A landscape with many peaks, sampled at points; each row gives a point and its height.
From any point a climber takes the steepest step (rise divided by distance) to one of its 2 nearest points. It stops when none of these is higher. Distance is the straight distance between rows; heights are no part of it.
mafo: [-21  22   4  38 -14  10  -6   6  17   5  24   7  -9  -3  18 -17  -1 -17
  -6   2  21   9   1  -4 -16  12   9   3   7 -12  13 -23 -10  18  -6  -5
 -21  -4 -28  44  -5  -8 -25  22  17  24 -32  15 -16  -3]  (h 342)
zul: [ -1  -7   1  16   9 -15  12 -13 -17   3  -8  13  -6  -5  12  -4  -6  10
  -5 -21  -6   2 -10  -7  -9   1  21   3  -4 -25  -1  -3   1  20 -24  17
   5  -6  11  31  18  15  -9  -8   7  40 -19  -6 -12  -1]  (h 591)
bivu: [-32   1  19  10   7  30   0  32  -4  13   8  19 -11  -1  23   3   4   7
   9  25  17  27   0 -35  18   7 -17  18   2  20  -3   5  16 -25  11  -6
   1  -7  12 -12 -26   8   2  18   1  -9  12  -3   7 -12]  (h 132)
goful: [ -9  13  12  26 -26   3  16  15 -14  14  28  20  -3  -1   9  10  12   2
  23  30 -13   4 -13  -4 -12  33  -8 -13  -9   7  11  13   2  18   2 -28
  -1   1  -9  -1 -17  -8  -9  21  -2  -7   5   4  -3 -18]  (h 200)
zifu: [ -2  10   8  15 -15   0  -7 -21  28  -2   0 -17  16  -3  -8  -1   5 -21
   3  -3 -11   6   4  26  -8 -11  17 -27   0  -7  -8 -17 -11  20  -6 -16
 -24  32 -18  12   7 -27  -6 -15  17  -1 -21   8   0   0]  (h 158)
nek: [ -5 -17  -1 -18 -10 -11   2  -4  11 -11 -10 -39 -10  12   4 -26   2  22
   5   9 -22   2 -27  -7  -6 -22  -6   6  25   0  19   5  -8 -30  14 -43
  -4 -17 -12 -50   1   9  -5 -14 -28 -34   8 -22 -12   9]  (h 333)
putu: [ 23  10 -13   3   7 -32 -10   8  29 -21  -6 -34  11  -2  13 -38 -13   3
 -29 -18   6 -10   4   9  -8 -18  -7   8  35 -13  18 -15  -8 -13   2 -24
 -19  19 -41  15  29   0 -25 -12   0  18 -16  -1   1  35]  (h 218)
des: [-15  -9 -19 -26 -13  11  -1  15 -31   2  13 -15  -5  15 -21  -5  19 -27
  30   3   5 -23  -8  17 -29  -2   2  -8 -19  19   3  -3   8  29 -19   6
  12 -17  11  -4 -30  10  -6  15  -6 -12  -4  14  -8  -2]  (h 511)
Nur: [ 20  -3 -12 -12  -8   3   2  11  -2  -6   3 -26  18   6  -2   6   5  14
   7   2 -18  -2   8  20 -25   1 -13 -17 -12   6  10   7   5  -5 -15 -13
  -3  31 -10 -16   7  -7  -8  -5   2  -1   4   0   5  13]  (h 396)
Vud: [-13 -13  -6  19   3  12   7 -22  -5 -15  -9 -12 -12  17 -22 -24   3  -5
   7 -17  -6  17 -51   6  15 -45  34  12   6 -19 -31 -26  10   5  -3  14
 -20 -21  25  19  -3  17  -3 -18  -5  -1  -3   8 -21   0]  (h 322)
pilov: [ 32  23  -5 -10 -16  16  -4  -7   8   7  18  -6  37 -10   6  44  -2 -22
   5   5  -2 -21  38  35 -17  29 -14 -29 -16  16  -3   8 -14  14  -3   2
  -2  42 -15   5  -9 -37  15   4  35  -7   3  19   6  -8]  (h 654)
Vokuf: [ 22  17  -4  38  -7   3   3 -21  -2 -20  11  25 -17 -10  -4   0 -18   4
 -34 -23  18   6   3   9   9   4   8   6  20 -22   5 -14 -16   0  20  20
  -6 -30 -13  43  15  -7 -11  25   2  32  -6   8  -9   0]  (h 384)
fugi: [ 27  23   2  -5 -16 -20 -14  11  19   2  46  21  -1  -5  -1  30  -1  18
   0  37   3 -30  37  12   1  32 -12  12  -6  14  -3   0 -13   2  32  21
   9  23 -29 -20   6 -21  27  21 -25 -11   0  17 -17   5]  (h 498)
bidon: [-19  12  25  22   7  20   8   3   8   6 -24  24 -24 -13   3  -9  -4 -10
 -24 -20  10  48  -6 -20  21   2   9  -9  15 -20   1  20  -3 -18  15 -19
 -23 -29   0  20  -1  -3 -15   5  10   2  25  -3  18 -32]  (h 337)
teka: [  1 -19 -23   9  -2   4   6  13 -29  -7  30  29 -10   2  27  -7  -5  28
   8  17  10  -9 -19 -18   7  -4 -23  28   8  -6  17  -7   5 -22 -16  37
  23 -12  19  10  -7  37  -7  29 -20  29 -15   1 -39  17]  (h 564)
rada: [ 11  17  13  15 -16   1  -3   4  -1  -1  46  29  -9   2  -9  27   9  22
  19  41  -3  -9   0   7  12  13  -5   6  -2  25 -12   0  -2   1  39  10
   5   2  -5 -20 -11 -23  26  26 -25 -24  14  18 -13  -4]  (h 577)
Tas: [-12   4 -15  -1 -35  12  -5  26  -5  -8  19 -27 -10  11 -21 -30  23 -39
  12   8  -2  -3 -28  18 -36   1   7  -9  -6  -4  30 -13  -4  17  -5 -40
 -12 -30 -19  11 -23  -5 -48  31  -8 -22 -11   2 -12  -4]  (h 472)
Serur: [-36  -9  30 -10   8   3   3 -11  12  17 -10   1 -15   8 -15  -6  12  10
  26  19 -11  21 -25 -18  23 -24  12   4  13  20 -20   2   6 -10  26 -18
  -8 -17  15 -44 -14   3  36 -28 -19 -40  18  -7  -1 -19]  (h 430)
movi: [ 48   0 -17  -9 -25 -35   4  12 -12   1  30   6   7  -6  19  23  -2  31
   2  17 -21 -29  19  15 -25  36 -11  -8 -10  -3  25  25 -16  11  -1  11
  26  19 -21  -7  19   3  -1  18 -24  17  -3   2 -21  13]  (h 185)
zitan: [-37   5   7 -29  11   9 -20  10  29   8 -15 -42  -8  17 -24 -28  13 -24
  10   2  10   1   3   7  -1 -22   7   6   3  31 -11 -14   7  -2  11 -17
 -13  -3  -7 -22 -26  -6   5 -18   4 -38  -3   9   5  -1]  (h 538)
Suf: [ -5   8  10  21  18  31   2 -14  -1  -9 -25   5   6  -6  -4  17 -13  -3
 -11 -29   0  36  -2   6  29 -22  12 -15   1 -13 -29   5   5 -17   1   8
 -24  12  18  14   9  -9  11 -12  24  -1  20   8  15 -10]  (h 190)
suzud: [ 44   9 -16  27 -24   2   7  -9  -8 -26  18  20 -19  -9  -8  -2 -20  13
 -39 -17   8   7  -6   7   8  15 -14   1  26 -19  28   6 -14 -21  34   5
  12 -45 -14  23  13  -3 -26  49 -18  18  11  -9   2   3]  (h 323)
revo: [  2  -4 -18 -18 -22  22   5  12 -25  -1  13 -24  28  14 -20  15  12 -21
  35   2 -12 -13  -2  29 -35  -4 -14 -30 -25  18  -1   0  13  18 -32  -7
  -4  25   7 -12 -15  -7  -4   2  13 -13   3  16   5   5]  (h 451)
gariz: [  3  -8  -2  -8  19   5  -7   5  13  -5   2  -2  27   1   3  18   0  26
  15  19 -10   1  12   0  23 -31 -15  19  -7   3 -32 -20  22 -31  -8  26
 -11  55  12 -31  23   5  33 -35  -2  -5  10   0  -5  18]  (h 142)
zan: [ 16  -7  -5  -6   7 -40  -3 -31   9 -17   1  -6 -11   8 -22 -24   0  20
  -5  -2   0 -23 -10  16   6 -27  19  16  24  -4  -4 -18  -9  10  15  17
   5 -12 -11  -6  20   8  14 -18 -31   8 -23   1 -25  30]  (h 171)
satot: [ 13  13  17  26  10  20  19 -14 -17 -11 -20  21   9  -9 -14  34  -6   3
 -10 -21 -25  34 -13   6  26   2   8 -35 -14 -17 -21  35   8 -14   6   1
 -10  -1  23   3  10 -14   7  -5  18  -4  52   2  34 -24]  (h 157)
nuvuz: [ -4  16  -7 -20  12 -11 -19  30  39  13  20  -9  12   2  16  -6   2   9
  -8  29  22 -18  53  -7  -6  10 -34  26  -3  12   7 -16   0 -24   6   2
  -8  43 -43 -16   9  -9   9  -7   4  -5  -8   2   0  21]  (h 297)
belud: [  8   1  -8  31   1   3   3  -8 -19 -17  28  36 -21  -2  13  -9 -12  23
 -12  -4  18   0 -17  -4  18  -8  -6  31  19 -14   2 -17  -2 -13   8  37
   5 -22   4  31   7  18  -5  26 -11  32 -13  10 -34  16]  (h 471)
fuli: [ 10 -15   7 -23  15   4   7  -9 -19   1 -30  13 -11 -11 -22  14  -2 -16
 -20 -30  -1   8   9   0   3  15  -1 -16 -10  -2   4  36  -2  -4  12  -8
  19 -41  19  -7   3 -11   0   6  -2 -17  39 -24  42 -17]  (h 480)
Guk: [ -5   3  19 -12  10  10   6   6 -16   8   1  12  -3   1 -14  27   4   7
  13  16  -7   5   9  -3  13  14 -10 -12 -14  33 -18  25   5  -2  20  -3
  17  -7  20 -25 -22 -15  24   8  -6 -32  36   4  28 -16]  (h 376)
kamil: [ 13   8 -21 -31   8  -9 -17  18  15  -6   8 -33  10   6   1 -13   2   7
 -10   5  16 -25  33  18 -14  -1 -25   3   6  22  15  -4  -4 -17   5  -8
   0  19 -30 -13   4 -12  -5  -2  -1  -7  -8   6   9  27]  (h 343)
Gakes: [ 18   3   0  -4  23 -30  -9 -18  23  -6  -6   7  -5  -8  -1  -4 -10  24
 -22  -6  12 -14  26   1  15  -7   0  26  15  -5  -3 -11 -10  -6  16  20
   1   9 -17   0  29  -3  17 -17 -14  13 -11  -1 -11  26]  (h 209)
Gedo: [-28  29   2  26   2  20 -14   8  41   0  -4 -16   4  -2  18 -24  -5 -29
 -14 -11  32  23   9   3   2 -13   4  -6  13 -12  -1 -25 -13  -5  -2 -16
 -34  18 -32  38  -8 -16 -19   1  34   2 -21  15  -4   2]  (h 280)
Basof: [ 14  10 -29   0  14   2 -18 -14  13 -40   0 -34  17  10 -14 -24 -14 -21
 -18 -22  20 -12 -14  29  15 -46   2  10  32  -3 -20 -35   0 -17   8   5
 -20   7  -4  18   4  -1  -3 -13  11  -2 -11  22  -8  30]  (h 249)
funis: [ 24  -9 -10 -13  -2 -40  -2  -9  14 -22 -13 -31  -9  -3   2 -42 -11  10
 -27 -17  -3 -11 -13  -7  -6 -12  -2  15  39 -16  28   2 -18 -12  17 -30
   5 -28 -32  -9  22  13 -22  -9 -23   5 -12 -20  -6  21]  (h 257)
pituv: [-18  12  16  45 -17  10   1   3  25   2  17   0   5   2   9  -8   9   3
  14  17 -14  27 -23   6   0 -16  14  -9   7 -15  -6 -22   7   0  -5 -17
 -35  30 -14  10   6 -11 -11  -6   8   7 -17   8 -18   0]  (h 126)
mutuk: [  0  -8   5 -19  -1 -30  -4   4  21   3   5 -23  -7   5   3 -23   9  25
   6  21 -12 -11   6  -2  -8  -7  -4  21  15   6  14  -6  -4  -6  11 -20
   2   7 -31 -35  12   2   8 -21 -26 -14 -13 -16 -16  20]  (h 291)
tiz: [ -4  31  -3   8 -19  42  -7  16   3  14  31   0  32  -4  17  35   1 -27
  20  23  14  -5  26  16 -10  23 -27 -24 -19  24  -2   0   1   3  -7  -5
 -18  39 -11   9 -29 -31  10  22  42 -12   6  28   7 -14]  (h 555)
luzo: [-15  -3  19  -2  -3  -7  -2  -3   6  10  20  10 -11  13 -17   4  18  21
  30  38  -7  -3 -11  -3  14 -14   4  14   4  23 -16 -11   9   2  27  -1
   2  -1   1 -38  -8  -5  36  -4 -29 -29  -1  -2 -14   1]  (h 493)
doru: [-24  -6  17   3  17 -17  -3  -3  22  15  -9   3   9  -2   1  -2   6  16
  18  12  -5   2   5 -18  15 -22   9  24  -2  -8 -19 -28  16   4 -10  18
 -15  34   2 -15  23  15  26 -39  -4  10 -18 -10 -14   6]  (h 177)
feliz: [ -3  -4   1 -16  14  18  -7  -7 -12 -14 -19 -11  -8   4 -39   3   2 -27
 -10 -29   7   8  -7  22   3 -12  10 -15 -11  10 -15   9   2  -3  15   5
   0 -35  16  -3  -8 -17   1  10   0 -28  29  -4  27  -9]  (h 546)
besim: [-10   9   4 -13  34 -20 -21  13  37   8 -12  -1  -4  -7  13 -24 -13  10
 -21   4  29 -13  37 -26  15  -8 -19  45  16   0  -1 -20  -3 -25  10   7
  -9  22 -33  -6  20   8  10 -22  -2   8 -11  -4  -7  30]  (h 250)
tiver: [ 12 -21   0  -3 -19 -18   4 -22   3  -6  -2 -25  20   9 -14   3  15   9
  24   5 -39 -14 -12  27 -13 -26  21 -25  -7  -6 -17 -17   8  23 -22   0
  -8  44   1 -18  19  -3   4 -40  -9   8 -23  -4 -11  16]  (h 109)
Vori: [  4 -23 -12   3   9  10  14 -16 -31 -11 -31   2  -8   0 -20  -9  -3 -16
 -16 -53  -5  13 -38   6   0 -18  24   1 -13 -38  -8   5  12   1 -17  18
   3 -37  35  28  14  15 -14  -7   6   9  18 -17   7  -9]  (h 85)
Zuzud: [ 40  11 -11   2  12  10   0 -22   8 -14 -12 -11  31 -15   9  28 -15  -1
 -27 -30   0  -4  33  26   0   7  -3 -15  -5 -11  -9   4 -12  -3  -9  13
   2  34  -2  13  20 -17   9  -9  29  16   5   1  10   7]  (h 233)
zamip: [ 57  -2 -15   4 -10  11   8  -5 -23 -30  11  14  -4  -4  -6  24 -20  32
 -22 -15 -13  -1  -6  13  15   9 -24  -5  -1   0   7  23  -5 -34  26  19
  22 -13  21  -4   8  -6  -6  40 -19   3  42  -9   8   3]  (h 34)
bakos: [-46  -4  15 -19  -4  12  -7  28  20  17 -14 -39   0   9   0 -28  16 -17
  20  11 -10  27 -15  -9 -10 -14  -1  -5   0  24   3   6  12 -12  -5 -42
 -19  10  -7 -38 -25   7  -6 -23   4 -37   7 -11   3 -13]  (h 465)
vor: [ -9  17 -18  13 -24   9 -13   8   0  -9  19 -10 -11   2  -9 -29   6 -40
  -9 -11  18 -10 -10  15 -28   7  15  -3   0 -12  24 -18 -12  23  -8  -7
 -11 -33 -25  48 -14  -5 -47  37  10  12 -24  12 -10  -1]  (h 404)
tokos: [-10 -10  -3  21   0  25  18  -5 -43  -2  -7  15   7   7  -9  12   1 -19
  11 -22 -13  16 -42   6  -2  -3  11 -20 -27 -23 -15  11  23   8 -21   9
   0 -21  40  20  -7   7 -12  12  17   4  26  -1  15 -17]  (h 111)
kefe: [  7  -8 -12 -24  34   3 -15  -6   7 -27 -39 -30  -2  -1 -20 -26 -20  -7
 -31 -42  20   5  -3   6  27 -33  -5  17  21  10 -18  -5   7 -28  16   6
  -7 -15   9  -2   3  10   0 -21   1 -12  22   2  15  18]  (h 168)
ruma: [ 16 -10   5 -26  14 -15   4  -7 -15  17 -28  28  -9 -19   3  20 -12  -8
 -25 -14   0  -3  34 -20  -7  50  -2  -7 -16  -2  19  45 -12  16  -3   0
  41 -30  16   7   6   0 -10   7   4  10  13 -20  41 -17]  (h 427)
Sisoz: [  2  -4   0 -13  -4   9  12  36 -31  16  -3   6  29  -2  22  29   1  12
  22  29 -20   2   4 -18 -11  34 -28 -17 -34  17  11  30  22  -6 -23 -11
  28  20  32 -18 -17  11  -2   4  14  -6  31  -2  34 -19]  (h 525)
vasin: [ -5  -6 -13 -17  -3  -7  -3  31 -13  21  20   9   8   0  25  10   6   4
  11  22  14 -18  29 -11 -25  24 -19   6 -13  19  23   3   3   8 -25  16
  19  11  -4   6  -9  19   0  19   3  20 -15   7  -5   7]  (h 182)
fak: [ -2  16  23  13 -12 -25   7  -7  15  20  10  20  -3 -10  -5  15   9  -3
  10  21 -11  -3  12   3  -5  41   6 -14 -10  10  -3  14  -8  33   6 -14
  -2  15 -13  -2  -3 -23  16  -4  -1  -4  -3   6  10 -22]  (h 234)
Guvuf: [ 11 -22  -9 -27  17   2   8  10 -43   6 -10  10  18   2   5  31 -10  10
  15   5 -10  -8  12  -6  -7  11 -14 -12 -31  20   0  22  15   2 -22  19
  39   5  49  -8  -8  14  11   2   9   1  27   1  27  -5]  (h 598)
Fil: [ 18  13   1   0  22  25  -4   0  -1   2  -9   7  28 -12  19  49 -15   0
 -11 -10   5  12  34   6  19  11 -12  -8 -17   9 -22  14   0 -19  -3  21
   5  41  19   2  -1 -16  27  -6  34  -1  25  10  24  -7]  (h 279)
Sido: [  2 -14  -1 -16  -9 -42  13 -12 -15  12  -4   0 -10   0  -5  -2  13   2
  10   0 -19 -22   1   3 -30  17  16 -10  -5  -3  22  14 -16  42 -20  -4
  26 -15  -6  -1   6  14   1  -4 -15  14 -22 -15 -11  -1]  (h 603)
rusat: [-33   9  28  20   9 -20   5  -4   4  32  -1  40 -10 -11  13   7   3 -11
   3  14  16  -2  14 -34  -1  47  11   4 -11   3   8   6  -4  35  -7   9
   5  -9  -2  25 -13   4  16   5  15  27 -19   8   9 -23]  (h 325)
zome: [ -5  -6  -2  14  -6 -29  12  -5 -19  12  15  21   6  -4  12  13   6   7
  18  14 -10 -23   0  -1 -21  14  14  -6 -10  -9   5  -2   1  40 -30  27
  15  10   5  19  10  24  13   3  -3  36 -27   4 -23   1]  (h 688)
ridof: [-25  -5 -10 -32  14  22 -21   7  12  -5 -26 -44  -8   9 -40 -19  16 -55
  -5 -25  15   0  -1  19  -2 -15  18  -7 -11  18  -5  -2   6   2   8  -7
 -13 -30   2   1 -26 -14 -13  -2   7 -46  18   1  26  -9]  (h 634)
Ganut: [-25   3  19  26 -11  21  13  15  -3  18  -9  30 -22 -11  29  -9  -3  -7
 -14   0   6  35 -15 -45   5  23  -1   4  11 -27  20  21   1  -5  -5 -28
  -7 -32   1  19  -8   9 -30  17   9  14  -3 -18   7 -29]  (h 360)
Taned: [-17 -14  21  -1   0 -23   8 -19  19  10 -18 -18 -10   3  -2 -34   7   6
   8  -9 -20  10 -30 -19  -6 -25  29   7  17 -15   2  -8  -9  12  -7 -22
 -15 -14  -6 -11  12  12   3 -40 -16  -3 -16 -17 -18 -10]  (h 445)
fol: [ -4  -9  -4  -7 -32 -19  13   1 -14   1  14 -14 -10   9 -12 -16  21  -8
  23   9 -21 -12 -22  13 -38   5   9 -15  -6  -5  25   4 -10  36 -11 -35
  10 -17 -15 -11  -7   1 -18  10 -18 -13 -17  -9 -19  -5]  (h 540)
Padan: [-32  -1  33  11  14 -10 -10 -29  32  28 -20  16  -6   1 -21   3   7  -6
  17   7   2   8  -4 -14  36 -25  26  -1   5  -4 -34 -27   4  17   9  14
 -26  20  12 -14   7  -8  41 -44  -1  -5 -11   2   0  -7]  (h 212)
mebub: [  3   4 -10   0 -19  23  -1  35 -27  19  29  35   1  -6  27  16  -4  -4
   9  29  16  -6  17 -22 -16  41 -29   0 -10  17  24  18   3   5  -9   9
  23 -10   7  14 -24  10 -20  49   4  18  -1  10   5  -1]  (h 153)
tozip: [ -8  -8 -12  14 -25  23   8  18 -13   1   9  13 -14   2  32 -13   0   5
  -5  11   1  13 -23 -32  -9  11 -14  13   9 -23  29  12   3 -12 -12 -25
   8 -22   2   1 -12  19 -39  32  -8  12 -13 -22 -13  -4]  (h 416)
Das: [ 10  -5   4 -18 -11 -32   2  23   5  17  17   1   5  -6  20  13  11  21
  10  28 -15 -16  28  -8 -24  40 -13  10 -10   9  23  19  -5  10  -4 -10
  20  27 -19 -22   7   2   8  -3 -13   1  -8 -10  -2  -3]  (h 210)
ruduv: [-12   3  11  16   4  -4  -5 -11  26  -6  -5 -18 -10  10 -12 -35   1   7
   2   2  -2  18 -34   2  19 -43  21  15  25  -7 -16 -26   1 -12  18 -10
 -27 -10  -3  -2   8   7   1 -25 -15 -11  -5   8 -21  13]  (h 381)
ledov: [-12  -8 -13 -10   8  24  -4  13 -41   9   3  16  12   3   6  22  -8 -24
  12  -4  19  -6  13  -4 -13  15 -10  -9 -27  20  -5   7  10  11 -29  29
  19 -12  37  17 -27  10   1  24  26  11  12  17  19  -5]  (h 703)
Rimem: [  3   2  22   1  22 -25   6 -22  -4  19 -19  38 -20 -14   0  18  -6  -2
 -21 -13  13  -4  28 -24   7  38  15   1  -7  -4   7  21 -15  24   4  14
  18 -24   9  23   6  -3  15  -3  10  25  -1   0  21 -23]  (h 377)
gis: [-24 -21   7 -34   5  13  -2   0  -3  -2 -18 -22 -18  14  -6 -14   5   5
   9   6  -9   8 -20 -20   9 -24  -3  11  12  21  -2  13  -2 -28  19 -26
   5 -35  12 -53 -24   7  11 -11 -25 -53  24 -19   3  -8]  (h 380)
betu: [ 32   9   7  20   7  10   5 -13 -13 -13  10  40 -18  -9   0  25 -20  25
 -28 -12  10  10   9  -1  30  11 -10   8   6   5 -11  11 -10 -20  35  29
  10 -21  16  13   5 -10  15  28  -9   7  27   4   7  -5]  (h 63)
vesiz: [ 16   5   2   8   8   2  -2 -25  28 -11 -31 -30  31 -11   4  -3 -10 -14
 -21 -39  -9   9  15  22   2 -21  15 -25   5 -24 -11 -12 -13   4 -19  -7
 -22  44 -17  18  27 -17  -3 -36  30  15 -15  -2   7   7]  (h 192)
muv: [  1 -11  14 -13 -18 -21  -8 -15  21  15   0  -8  25   2 -12  19  20  -7
  22  23 -28 -23  21  22  -3   2   5 -22 -17  14 -21 -14   6  22 -10  -1
  -7  66  -6 -31  10 -16  28 -44   3  -8 -17   0   4   0]  (h 86)
ginul: [ 19 -29 -16 -30 -12 -26   9 -16  -9 -18 -19 -30  -8   4  -6 -21  -1  10
  -9 -17 -22 -19 -19   4 -21 -10   1   1  12 -22  26  15 -14  -6  -3 -30
  16 -34  -8 -30  14  13 -17  -4 -27 -14   2 -34  -3  11]  (h 292)
zik: [ 27  -2 -13   2 -18 -34   5  -2   4  -4  21 -10   6   2   7  -5   8  21
   7  12 -22 -23   8  25 -27   5   3  -5   6 -10  17  -7 -12  19 -11   3
   3  23 -31   3  24   3  -7  -2 -20  20 -27   0 -27  24]  (h 159)
Sivuv: [ 13   4 -23 -12  16  -6 -18  -3  16 -34 -23 -41   5   1 -24 -31 -15 -31
 -34 -41  17  -8   0  20   0 -23   5   0  21  -4  -1 -13   0 -12   9  -9
 -12 -17 -14  19   7  -1 -21  -5   7  -5   3   1  17  18]  (h 206)
Lus: [-11  14  10  17  14  21 -10   7   5   8  13  31 -17  -3   9  14  -8   9
 -10  11  33  10  21 -20  25   9 -12  22   3  18  -9  -4  -1 -17  27  18
   0 -10   3   9 -13 -10  12  25   1   1   7  12   4  -5]  (h 99)
lopa: [ -1 -17   4   1   2 -19  15 -10  -4   1 -24  -5 -11  -6  21 -19  -7  24
  -7 -17 -18   7 -21 -28  -5  -9  11  14  11 -32  17   5  -3  -3 -16 -15
   0 -18   2   4  23  23 -16 -21  -7  19 -16 -28 -17  -8]  (h 508)
Doko: [-14 -24 -20  -5  13   4   3  -8 -28  -9  -6  -2  -9  16  -7 -11   4  -4
  11 -17   5  -5 -27   0   2 -22  16  17  -9  -2 -20 -14  13  12 -24  38
  11 -17  35  14 -13  33   4  -6   0  12  -9   7 -20   3]  (h 271)
poda: [-36 -14   9  15   2  17  25   2 -28   8 -19   4   3   6   4  -2   7  -6
  27  -6 -23  22 -56 -25   6  -6  13  -9 -17 -22 -12  12  26   2 -26 -17
  -3 -18  37  -4 -11  21  -6 -11  12  -5  15 -13   6 -32]  (h 136)
mika: [ -4   5  -1  11 -29  10  11  11 -41  10  30  36 -14  -1   3  14   7 -11
  23  26   2 -14 -10  -6 -16  33  -9 -10  -9  11  19  15  -5  28   0   0
  24 -39   4   8 -30   6 -11  48  -9   2  -1   9  -9 -12]  (h 169)
Fozab: [-14  15  -9  21   3  13 -17 -19  25 -11  11  -9  10  11  -4 -20  -2 -22
   2   3  26  -3 -13  14  20 -39  18  14  18  -9 -23 -51  -7   1   6  15
 -25  11  -8  24  -3  -8   5 -11  12   4 -31  27 -24  19]  (h 308)
gib: [-23  -2  14  15   7  -3  -7 -36  18  10 -10   8 -10   7 -20  -8   4 -19
   6  -8  12   1  -9   1  15 -23  39  -2   5  -8 -27 -32  -7  32  -1  19
 -18  -3  10  16  -3  -8  20 -21   4   9 -29  16 -11  -2]  (h 251)
Pevav: [-29  16  29  10  11 -20  -7 -10  36  29   0  24 -15  -7  -4   4   8  -6
   3  15  20  -2  25 -20  11  18   9  11  -1   7  -3 -14  -7  23  11   6
 -10  13 -16   1   1 -13  30 -10   3   2 -18   2   0 -10]  (h 275)
dil: [ 11 -17 -17 -16  -4 -16  -4 -23   3 -23  -3 -38   5  18 -33 -24  12  -6
  14  -5 -17 -22 -23  36 -10 -41  25  -6   7  -2 -16 -26   1  17  -6   5
  -6   2   0  -8   5   3  -4 -27 -19  -5 -23   9 -18  25]  (h 135)
kegat: [ 30  -5 -11  -8 -13  -5   1   3  -8  -5   5  17 -18 -10  12   0  -9  18
 -24   3   6  -5  17 -11  -2  29 -17  12  13  -4  32  25 -20  -8  18   0
  29 -33 -13   0   1   5 -23  34 -20  10  -7 -17   3   5]  (h 277)
Fuzo: [-18 -11   2   5  -9  21  15  15 -24   3  10   0  -4  13   3   2  11   4
  26  16  -7  11 -30 -10  -4  -3  -4  -4  -9   7  -4   6  17  -5  -2 -17
   7  -9  17 -16 -21   7  -3  15  -4 -12  10  -4  -1 -11]  (h 167)
visos: [ -2   3  -1  25 -13 -17   0   7  22   0  27 -11   9   5  14 -25  11  17
  14  20 -13  -3 -12   1 -13 -17   6  11  10 -18   6 -29   5   3 -13  -7
 -20  31 -31   3  23   3 -13 -13 -14  16 -30  -1 -32  25]  (h 131)
tib: [ 21   5  15 -11  26   4   1   7  -5   0 -18  15   3 -11   9  41 -13  20
 -16  -4  -8  13  24 -11  24  22  -9  -9 -18  19 -18  39   3 -21  17   6
  18  12  28 -18   0 -11  19  -5   8 -14  46  -1  37 -16]  (h 328)
Bozin: [-17  13   0  22   9  31  -2   7  15 -12 -27 -18   6  -4   4 -17 -10 -17
 -21 -35  11  41  -6   3  11 -25  10 -11   7 -20 -12  -6   3 -19  -9 -11
 -38   9  -5  24   4   0 -22  -7  29   5   7   7   5  -3]  (h 228)
Ronu: [ -5  -2  15  -1  24  15  10  12 -10   9 -46  13  -4 -16  14  10 -17   6
 -19 -26  -6  35   1 -28  19   2  -2  -7  -4 -16   0  30  13 -24  -7 -10
  -2  -7  22   5  14  10 -15 -12  18   6  24 -19  26 -23]  (h 393)
takop: [ -1  -1  -1   4  12  17  10  25 -18  10 -17   9  16  -7  32  23 -11  15
   0  -2 -12  24   4 -22   3  19 -19  -7 -21  -7   5  24  20 -18 -25  -4
   7  23  28   6   5  12 -16   0  23  13  21 -10  25 -14]  (h 454)
kop: [ -9 -20 -11  15 -11  15  22   9 -39   2   8  32  -8   2  33   4  -6  23
  12  10  -7   2 -39 -35   5   1 -12  18  -1 -23  13  10  12 -18 -22   6
  25 -19  37   3  -7  36 -16  26  -3  19  -4 -16 -14 -14]  (h 481)
Togil: [ 14  17 -32 -33  12   2 -20 -14  17 -16   8 -42  27  10  -9 -12   0 -27
  -6  -5  26 -36  22  35  -3 -26  -7  -2  14  15  -4 -31  -7  -7   0   8
  -6  24 -22   7  -5 -17   9 -13  18  -7 -25  22  -3  28]  (h 289)
dos: [ 22   0   9 -10   4 -13  -1  15   9   9  -5   9  -9 -14  23  17  -7  27
 -22   6  -2   4  27 -17   5  37 -11   9  -2   4  14  28  -7 -11  13  -6
  18   4  -8 -10  15  -5  -2   5  -9   5   9 -17  12  -5]  (h 242)
Kozos: [-11 -12 -29 -14 -10  38  -3  31 -38   2  21   6   1  15   4  -4   6 -20
  16   8  22  -5 -12  -8 -14   1 -20   6 -15  19   4  -4  11   1 -25  24
  13 -24  26  12 -39  21 -20  40   5   6   0  14  -6   2]  (h 594)
Luf: [ 26  22  -5 -11 -13 -13 -14 -22  26   6  25   6  19 -10  -2  31   3 -11
   2  18   5 -41  43  29  -3  19  -2 -10  -6  11  -5 -15 -21  18  13  19
   4  37 -28  -5   5 -31  27  -2   4  -3 -20  15 -17   6]  (h 560)
Ripup: [ 33 -12 -12 -10  18  -1   6 -10  -5 -35 -40 -18   3 -11 -19  -9 -25  16
 -36 -48  -2  12  -4  11  19 -19 -14  -2  14 -11   0  12   6 -42  10   0
   4 -10  13  -6  25   7 -10  -7  -7  -1  36 -21  17  13]  (h 133)
kiv: [-19   7  22 -21   6  -4  -7  -6  11  19   6   8  -3  10 -26  20  15   0
  29  34   4 -12  20   5  13   4  -4  -2 -12  44 -25  -5   8   9  27   5
   4  18   8 -40 -21 -20  47 -11  -9 -37   7  11  15  -7]  (h 431)

Where does a climber stop that starts at each point below?
tiver => ledov
fak => ridof
Togil => ledov
zifu => luzo
putu => luzo
Suf => zome
